Points, in no order, along strands that fork, close into loops and pass close to each other.
In the rows, zero is written as 128.
Two points are linked if the straight distance between their rows is under 55.6.
q_871: 165; 53; 147; 167; 166; 148; 101; 84; 109; 117; 163; 77; 134; 87; 115
q_983: 52; 171; 121; 98; 92; 119; 144; 130; 134; 119; 73; 199; 115; 155; 173
q_278: 141; 130; 117; 163; 130; 106; 139; 187; 117; 129; 104; 151; 148; 124; 132
q_910: 62; 155; 154; 90; 115; 121; 122; 79; 148; 128; 74; 143; 100; 113; 166
q_666: 175; 45; 135; 168; 163; 154; 110; 83; 94; 113; 170; 90; 133; 101; 110
q_925: 157; 131; 102; 133; 125; 131; 143; 160; 121; 128; 153; 147; 155; 163; 109
q_323: 151; 93; 160; 135; 150; 149; 102; 65; 149; 130; 163; 63; 125; 76; 117
q_248: 158; 129; 98; 113; 134; 149; 143; 146; 113; 133; 196; 140; 156; 191; 92
q_479: 119; 183; 91; 99; 103; 130; 157; 177; 122; 130; 146; 168; 133; 188; 108
q_895: 97; 125; 174; 141; 149; 115; 84; 115; 151; 142; 72; 69; 81; 76; 148
q_399: 165; 86; 114; 185; 156; 119; 129; 175; 95; 119; 126; 141; 157; 126; 126
q_772: 178; 75; 112; 149; 147; 151; 127; 111; 101; 119; 177; 120; 153; 145; 104
q_195: 141; 150; 104; 121; 113; 124; 148; 160; 129; 131; 139; 152; 146; 158; 115
q_439: 156; 127; 132; 77; 115; 157; 129; 62; 151; 141; 204; 90; 135; 144; 97
q_476: 149; 133; 134; 82; 112; 146; 131; 70; 155; 140; 181; 96; 130; 135; 105
q_290: 82; 142; 165; 113; 133; 114; 105; 96; 146; 135; 71; 108; 88; 89; 158
q_934: 139; 119; 160; 111; 136; 142; 111; 59; 161; 135; 150; 71; 114; 76; 121
q_616: 82; 186; 92; 111; 88; 119; 158; 182; 121; 117; 91; 199; 118; 169; 145
q_386: 94; 161; 119; 133; 106; 99; 142; 172; 123; 127; 72; 172; 117; 126; 154
q_844: 86; 207; 83; 95; 94; 131; 164; 196; 116; 116; 127; 196; 121; 199; 121
q_733: 62; 184; 98; 116; 87; 116; 154; 181; 122; 111; 74; 213; 115; 163; 166
q_671: 159; 127; 101; 122; 131; 141; 142; 146; 118; 132; 176; 139; 155; 175; 101
q_274: 134; 173; 93; 103; 119; 135; 155; 177; 119; 132; 170; 160; 145; 196; 97
q_252: 118; 105; 174; 158; 158; 121; 79; 119; 149; 141; 93; 55; 96; 72; 138
q_837: 146; 113; 138; 150; 139; 110; 126; 144; 129; 133; 117; 117; 139; 107; 131
q_98: 91; 163; 128; 95; 99; 116; 140; 112; 138; 130; 92; 158; 112; 134; 150
q_381: 57; 147; 167; 99; 130; 123; 105; 76; 151; 129; 64; 123; 87; 98; 171
q_672: 66; 177; 108; 134; 95; 103; 150; 192; 118; 113; 58; 207; 111; 141; 172
q_289: 77; 163; 123; 146; 110; 91; 139; 193; 116; 125; 51; 182; 107; 120; 169
q_474: 156; 56; 156; 172; 175; 145; 91; 92; 118; 121; 151; 63; 126; 76; 121
q_832: 146; 65; 163; 175; 175; 137; 84; 106; 127; 128; 134; 58; 120; 74; 126
q_17: 109; 164; 111; 129; 103; 106; 148; 171; 126; 127; 88; 172; 125; 138; 144
q_21: 178; 69; 108; 166; 154; 142; 127; 132; 90; 115; 159; 130; 152; 141; 109
q_115: 100; 191; 89; 100; 92; 125; 160; 180; 121; 123; 122; 186; 125; 183; 124
q_736: 125; 162; 107; 125; 104; 113; 148; 166; 128; 130; 111; 163; 133; 148; 128
q_90: 134; 148; 132; 84; 105; 135; 137; 86; 150; 138; 150; 115; 123; 135; 116
q_951: 174; 85; 120; 132; 139; 152; 126; 99; 118; 124; 185; 110; 152; 141; 104
q_49: 79; 156; 143; 92; 108; 117; 131; 92; 142; 130; 83; 145; 105; 118; 157
q_846: 147; 154; 91; 109; 138; 146; 151; 174; 105; 130; 195; 155; 156; 205; 86
q_545: 175; 68; 112; 180; 160; 132; 126; 149; 86; 115; 141; 134; 154; 130; 116
q_922: 172; 91; 124; 120; 133; 156; 124; 82; 128; 128; 195; 99; 148; 139; 101
q_172: 88; 134; 171; 127; 142; 114; 95; 105; 147; 138; 69; 87; 83; 82; 152
q_986: 134; 132; 147; 116; 125; 120; 125; 101; 146; 137; 122; 106; 121; 100; 130
q_275: 130; 87; 170; 167; 170; 128; 80; 115; 142; 135; 113; 51; 108; 70; 132
q_393: 159; 83; 145; 159; 157; 128; 111; 118; 123; 126; 140; 96; 141; 97; 125
q_562: 165; 85; 146; 128; 143; 157; 112; 62; 141; 125; 183; 75; 138; 95; 109
q_47: 156; 110; 112; 176; 142; 113; 135; 189; 107; 122; 119; 149; 157; 130; 127
q_819: 157; 97; 137; 156; 147; 121; 121; 134; 124; 129; 134; 112; 145; 108; 125
q_569: 129; 135; 136; 139; 125; 104; 132; 149; 132; 135; 100; 130; 129; 110; 137
q_190: 76; 173; 116; 95; 90; 117; 149; 133; 132; 124; 86; 183; 115; 154; 155
q_914: 133; 125; 155; 113; 132; 131; 118; 78; 155; 135; 134; 86; 117; 87; 127
q_253: 169; 99; 130; 104; 127; 163; 122; 64; 139; 131; 209; 89; 144; 138; 97
q_208: 127; 139; 127; 153; 127; 97; 135; 178; 124; 133; 90; 145; 132; 115; 141
q_771: 136; 152; 121; 86; 104; 133; 141; 105; 144; 140; 152; 127; 132; 152; 112

A fork is a point with three links, a tip a point with one. Leave the first point through the second and follow the links. Name the first fork or tip that comes.
q_439; q_476 -> q_771
q_736; q_17 -> q_115
q_172; q_290 -> q_983
q_323; q_934 -> q_986

Name the points in between on the shortest way along the links from the first point to the second, in order.
q_671; q_386 -> q_925, q_195, q_736, q_17
q_772; q_771 -> q_951, q_922, q_253, q_439, q_476, q_90
q_98; q_895 -> q_49, q_910, q_381, q_290, q_172
q_474; q_252 -> q_832, q_275
q_925; q_479 -> q_671, q_248, q_846, q_274
